Points on a hilly landscape, in no order, each with its height.
From any point a ball rolls to the lowest of the 2 points nearest to it. It stops when none of these is lower. Distance is the straight distance between rows; heights are no part of it.
lefam height 280: [115,88,102,82,92,109,124,98,91,98,93,88,84,81,84,89,85,101,112,91,108,109,108,120]
som height 322: [98,89,93,94,151,110,116,80,102,119,115,91,102,109,112,113,92,104,72,122,95,112,96,78]
salad height 219: [83,88,99,82,132,100,123,109,75,122,85,81,105,101,115,98,101,113,69,102,84,109,114,84]
Rofup height 223: [84,112,105,114,80,90,50,105,111,79,97,112,107,110,107,104,99,90,98,102,101,71,71,76]
Kiga height 844: [74,138,90,75,125,82,73,90,82,102,125,117,77,113,126,101,104,66,123,97,101,70,89,82]
Vobos height 619: [70,121,106,90,77,72,69,114,80,86,83,90,103,119,118,91,109,83,109,101,93,78,89,80]
Bavid height 478: [103,73,93,105,114,100,130,96,102,134,125,97,106,82,99,108,98,106,68,111,87,116,132,111]
losos height 433: [120,123,100,101,86,89,108,93,112,89,122,120,108,94,83,79,105,85,136,83,119,99,106,129]
vunu height 399: [91,65,112,148,71,100,105,134,126,106,50,85,102,99,76,116,91,153,60,113,93,112,109,89]
bubo height 460: [100,131,110,84,97,99,67,97,84,74,102,116,98,109,110,78,93,78,130,88,111,86,66,90]
babob height 486: [73,118,107,85,88,81,94,103,110,112,107,102,110,98,120,88,116,94,82,105,96,85,96,90]
Zibez height 387: [80,106,98,97,139,92,105,90,98,130,121,91,110,113,124,108,104,93,74,119,94,105,113,80]
dore height 262: [103,73,107,107,145,103,126,90,97,128,107,73,84,103,105,110,84,109,66,129,95,124,105,84]
Perov height 389: [110,130,89,105,101,91,118,96,103,97,135,131,109,85,100,96,112,74,126,90,106,86,112,122]
zaro height 403: [119,92,90,105,87,115,90,117,98,73,84,105,100,103,98,85,85,107,93,91,102,92,77,84]
fif height 328: [121,79,89,120,76,87,116,84,107,90,80,87,110,88,91,102,99,115,85,113,92,118,109,100]
kib height 273: [129,91,96,92,140,107,129,84,108,113,140,114,91,87,77,111,93,97,118,86,101,114,118,128]
tibot height 716: [81,127,96,74,91,89,123,79,69,104,114,114,100,107,117,83,115,79,97,107,104,87,114,101]
zifun height 226: [119,104,97,76,105,121,94,110,93,83,90,94,89,101,102,93,90,93,130,82,112,106,79,103]
tuned height 383: [93,56,110,130,92,102,93,125,121,108,67,86,106,106,78,124,87,137,65,113,84,98,109,102]
supa height 268: [128,80,89,106,108,128,86,105,115,77,101,98,76,94,85,113,91,116,114,68,100,120,96,100]
Zomad height 225: [123,93,86,88,120,108,97,96,119,88,113,107,76,96,97,113,94,102,111,75,114,118,101,108]
vufi height 233: [91,106,86,84,89,101,99,109,104,93,112,105,83,103,108,98,110,91,100,87,96,97,100,95]
fen height 541: [111,104,98,100,107,94,116,91,103,114,132,114,116,82,108,102,115,104,100,92,89,97,127,122]
keb height 794: [78,121,89,76,149,106,113,92,86,106,133,107,87,118,123,117,87,71,108,108,106,81,92,93]
kurus height 414: [108,100,94,86,133,98,142,75,88,124,137,93,109,105,98,106,89,75,101,113,107,102,121,123]
Mibug height 102: [126,71,108,111,117,108,103,96,121,112,83,93,81,73,65,117,77,134,91,100,100,116,104,118]
lotim height 344: [85,101,114,116,70,88,82,81,123,92,99,108,112,98,105,102,116,107,89,100,104,110,96,99]
kebeg height 828: [96,125,85,77,134,97,96,99,101,114,112,85,88,108,126,110,87,83,113,102,110,83,97,100]
Maf height 527: [80,144,121,78,82,79,79,94,80,85,97,124,87,106,101,82,105,69,130,95,114,67,73,91]
rolok height 645: [101,107,90,93,75,78,70,104,84,76,89,90,93,104,112,88,105,84,105,90,94,91,95,81]
kup height 283: [110,76,106,100,97,93,134,87,100,100,87,87,96,97,87,109,81,121,82,110,98,117,114,104]
bof height 239: [120,75,87,136,68,118,85,114,129,87,61,87,102,105,78,113,87,127,101,97,105,107,70,79]
dis height 245: [74,111,113,87,122,77,97,85,79,106,89,91,121,111,125,88,94,90,87,124,98,89,94,83]
tusu height 437: [89,85,101,89,128,100,124,95,91,143,127,90,104,103,113,96,108,91,65,110,91,110,120,92]
rogul height 576: [108,111,105,89,121,99,92,76,88,92,115,110,106,95,94,100,101,89,112,94,102,107,103,119]
Dez height 285: [93,117,116,100,66,86,73,87,108,87,93,113,109,94,103,93,120,91,108,93,108,97,81,97]
befev height 522: [106,116,110,92,100,110,79,91,95,73,110,118,106,103,82,87,89,85,124,94,107,95,81,115]
Rifaf height 747: [90,140,91,84,116,93,106,76,76,98,137,129,86,113,107,94,103,51,127,98,100,74,93,109]
Veg height 335: [118,100,93,82,96,93,138,86,79,112,101,92,96,82,100,90,103,97,107,99,100,108,127,128]
bovo height 459: [74,106,116,104,63,79,90,120,101,95,82,100,112,102,119,93,128,102,78,101,93,89,105,94]
Gosov height 682: [87,156,84,72,140,99,125,79,62,123,145,118,82,108,136,94,100,67,135,101,102,73,115,112]
Gufol height 269: [91,79,105,135,73,104,78,121,122,74,49,85,112,116,88,102,90,130,81,106,93,106,72,78]
boki height 297: [103,123,89,67,107,105,102,111,70,92,95,93,85,117,110,82,94,87,120,85,115,98,86,100]
Duro height 214: [82,117,115,117,45,81,63,114,109,81,74,99,105,105,106,85,115,98,109,100,111,94,83,82]
vedo height 752: [80,121,113,80,83,72,133,77,83,114,103,106,104,100,122,92,120,83,88,124,109,99,119,114]
posa height 461: [112,99,107,121,45,103,84,123,118,87,66,93,117,99,94,87,98,118,109,107,106,99,78,86]
busu height 388: [110,75,97,137,52,140,47,120,110,85,83,110,112,98,69,96,94,116,104,77,109,101,72,102]
Ragub height 479: [99,151,101,88,98,73,121,80,96,106,140,129,96,91,113,88,127,70,133,97,99,91,120,114]
divi height 326: [80,79,110,123,96,85,104,128,120,109,80,76,117,114,107,114,104,123,61,115,81,100,111,76]
Gan height 361: [85,82,104,106,108,86,107,107,101,116,93,90,120,105,122,100,116,102,53,116,84,101,116,79]
giri height 448: [124,131,92,82,115,124,97,101,85,82,128,127,104,97,99,80,102,77,153,76,112,79,88,117]
reb height 484: [127,82,97,120,51,111,78,115,122,89,74,82,101,85,81,87,100,112,120,92,103,114,93,97]
refo height 307: [101,124,90,100,87,98,100,104,96,92,125,128,89,95,112,82,118,80,114,88,101,82,99,104]
tum height 206: [114,73,103,112,92,117,90,120,122,84,68,79,81,101,75,111,76,127,94,101,104,109,79,103]
bafe height 364: [111,121,103,106,66,103,96,96,131,88,105,113,101,90,88,99,118,89,124,84,110,106,91,121]
meni height 296: [87,84,100,133,75,91,88,124,119,91,65,89,121,121,102,110,114,116,73,111,87,91,86,71]
Boma height 683: [105,134,86,78,139,102,105,82,75,92,146,125,88,110,109,106,104,62,153,77,94,81,109,114]
tebes height 571: [100,113,95,83,125,93,114,84,73,111,127,110,93,106,109,100,95,81,116,90,101,99,108,109]
Lav height 333: [104,80,104,111,78,116,77,123,109,96,79,91,110,91,85,100,100,127,91,96,90,101,102,101]
Vunun height 159: [89,104,107,135,55,89,47,105,114,76,78,107,127,114,92,96,108,95,106,105,107,88,74,81]
Sakat height 124: [102,70,100,88,112,105,101,129,92,99,82,84,96,116,96,103,91,112,87,94,88,103,106,95]
Nuraf height 803: [95,149,87,88,104,92,85,96,98,86,139,132,84,109,97,104,111,60,144,84,108,76,92,115]
Gaz height 432: [91,77,104,103,66,84,104,113,106,97,84,87,116,97,110,95,116,111,83,110,85,105,115,94]
niz height 386: [101,133,104,74,123,108,95,86,77,85,101,119,92,106,110,85,98,80,130,88,117,89,77,97]
Gab height 408: [91,83,117,123,55,83,101,106,122,95,62,86,113,94,98,110,117,128,83,109,100,118,114,89]
rakig height 300: [114,78,96,103,100,121,72,108,111,85,102,101,104,93,87,104,92,114,111,82,97,103,92,112]
basog height 222: [115,103,97,68,124,118,117,106,90,102,102,97,74,85,84,98,90,98,125,78,114,116,110,120]
menuk height 367: [117,87,97,111,78,104,107,93,106,84,83,104,101,94,94,92,110,104,104,94,97,104,92,96]
nad height 434: [114,101,94,116,55,114,73,115,110,78,84,104,102,103,92,83,100,95,109,96,110,88,65,90]
nuka height 360: [96,68,106,131,87,104,87,102,124,103,95,104,108,91,78,115,95,133,77,108,90,111,111,110]
Dolib height 811: [92,105,102,82,90,92,139,89,109,116,106,97,93,99,102,96,107,96,74,111,109,126,116,96]
vasot height 415: [104,64,98,150,67,120,91,126,128,97,63,94,79,94,71,117,86,148,70,107,102,115,89,95]
fup height 400: [81,69,117,117,120,81,128,104,94,136,92,76,120,103,116,102,106,115,48,133,83,117,124,70]
tizop height 385: [112,87,98,87,165,114,122,80,105,132,136,91,98,95,105,107,86,93,94,114,99,114,110,102]
somad height 786: [83,108,102,78,103,85,149,75,89,126,119,96,109,90,108,97,110,86,87,118,107,122,126,111]
nez height 676: [87,119,94,87,81,77,97,91,64,83,105,102,97,100,119,84,116,75,108,97,99,90,100,91]
Sutob height 264: [111,57,109,123,102,111,110,121,103,105,47,79,82,79,82,112,79,151,73,101,92,110,98,84]
pepi height 169: [100,73,107,93,107,119,104,115,106,94,79,87,80,102,82,109,84,120,90,89,100,123,93,104]
sivif height 630: [103,119,91,79,152,118,106,82,85,101,138,121,96,107,111,111,102,83,132,83,106,91,110,106]
Nini height 237: [111,78,98,116,87,108,100,138,109,95,43,76,90,100,85,106,87,137,87,101,97,111,83,79]
Budat height 198: [104,52,97,113,124,112,107,97,112,121,95,85,98,89,87,116,80,127,63,118,85,109,111,99]
tav height 382: [78,94,118,122,55,85,80,92,119,90,74,100,121,106,100,106,116,130,82,108,99,105,89,90]
vime height 805: [84,130,98,81,136,92,85,78,80,88,127,126,95,116,118,111,90,68,108,101,99,76,87,94]
Mut height 445: [97,56,103,178,37,120,70,131,124,98,57,99,105,102,70,121,104,154,89,111,95,106,95,99]
Mos height 487: [137,120,97,90,97,107,113,100,106,90,111,117,90,84,83,90,105,101,137,69,110,109,106,129]
muro height 363: [100,94,101,123,60,116,46,118,122,91,88,104,116,102,76,99,111,106,106,83,102,98,94,108]
nis height 743: [86,142,79,87,158,105,129,81,69,119,141,107,83,118,125,102,97,57,118,115,108,84,109,94]
lolur height 334: [99,100,100,105,95,117,42,117,121,86,101,103,107,97,87,108,104,110,113,85,96,90,87,106]
nite height 438: [98,69,117,109,110,85,124,87,96,125,95,88,121,81,107,102,99,116,59,131,97,118,123,93]
kige height 128: [126,118,94,73,130,120,113,90,88,89,111,103,86,100,103,102,90,93,140,74,116,108,87,117]
Voze height 60: [101,94,96,77,121,105,100,117,86,91,92,77,112,112,109,101,88,103,99,94,99,91,92,106]
petiz height 209: [125,85,104,94,131,106,123,81,109,112,111,100,88,80,87,116,89,115,101,106,96,119,112,121]
mebim height 431: [103,74,104,149,35,123,80,129,132,92,66,100,98,90,74,100,97,135,89,108,110,111,91,105]
varaf height 492: [93,119,97,88,134,89,132,71,71,124,138,105,102,102,113,101,114,69,110,123,107,102,118,112]
peped height 440: [76,110,104,93,112,94,95,90,113,118,118,102,103,101,117,111,112,85,72,113,96,97,104,97]
sugok height 224: [100,87,97,91,111,96,118,86,96,108,100,89,111,93,108,98,91,104,92,116,91,104,113,98]
roz height 144: [94,107,105,80,113,103,114,99,81,102,94,85,112,108,117,93,91,90,101,115,99,82,102,99]
gik height 170: [97,81,106,91,114,87,110,118,88,105,64,74,108,107,111,98,98,124,71,104,86,110,107,85]
dok height 168: [113,101,75,87,118,113,109,97,109,93,115,102,86,100,100,111,102,105,89,79,95,101,100,94]
dos height 384: [109,122,79,74,102,123,107,103,86,91,124,116,94,104,103,91,104,87,126,80,105,80,103,114]
notiz height 584: [65,125,117,87,86,73,68,94,75,93,91,108,97,108,114,84,103,62,110,106,96,62,84,82]
tavo height 580: [91,144,103,89,137,87,135,66,70,123,149,127,103,104,104,83,107,58,121,111,101,95,117,120]
pepu height 154: [124,66,105,104,134,109,111,98,106,130,98,87,90,71,89,113,77,123,83,108,89,117,125,117]
fubu height 390: [86,102,112,108,101,86,76,92,123,99,93,88,116,111,103,113,103,103,91,110,100,102,95,99]
sepi height 337: [120,100,96,80,155,111,138,83,96,128,145,100,97,100,91,100,86,84,129,92,101,109,128,134]
sofin height 507: [101,80,96,105,86,102,113,99,110,104,120,102,99,78,98,107,115,110,82,104,89,109,127,111]
tud height 295: [100,76,97,158,53,110,63,144,109,82,46,84,116,111,82,100,95,124,97,97,102,109,69,77]

Where does a ball stop that starts at each point below?
tavo -> pepu
vasot -> dok
posa -> Voze
vedo -> kige
busu -> dok
rogul -> kige

Call two points neighbours if one is among the 2 nearest of the other. Go from one point of each pair to the other, from neighbour to neighbour, staying as low as possible. Name the highest point that can't be avoided.
tebes / Voze -> rogul
dok / Vunun -> losos
kige / Voze -> Veg
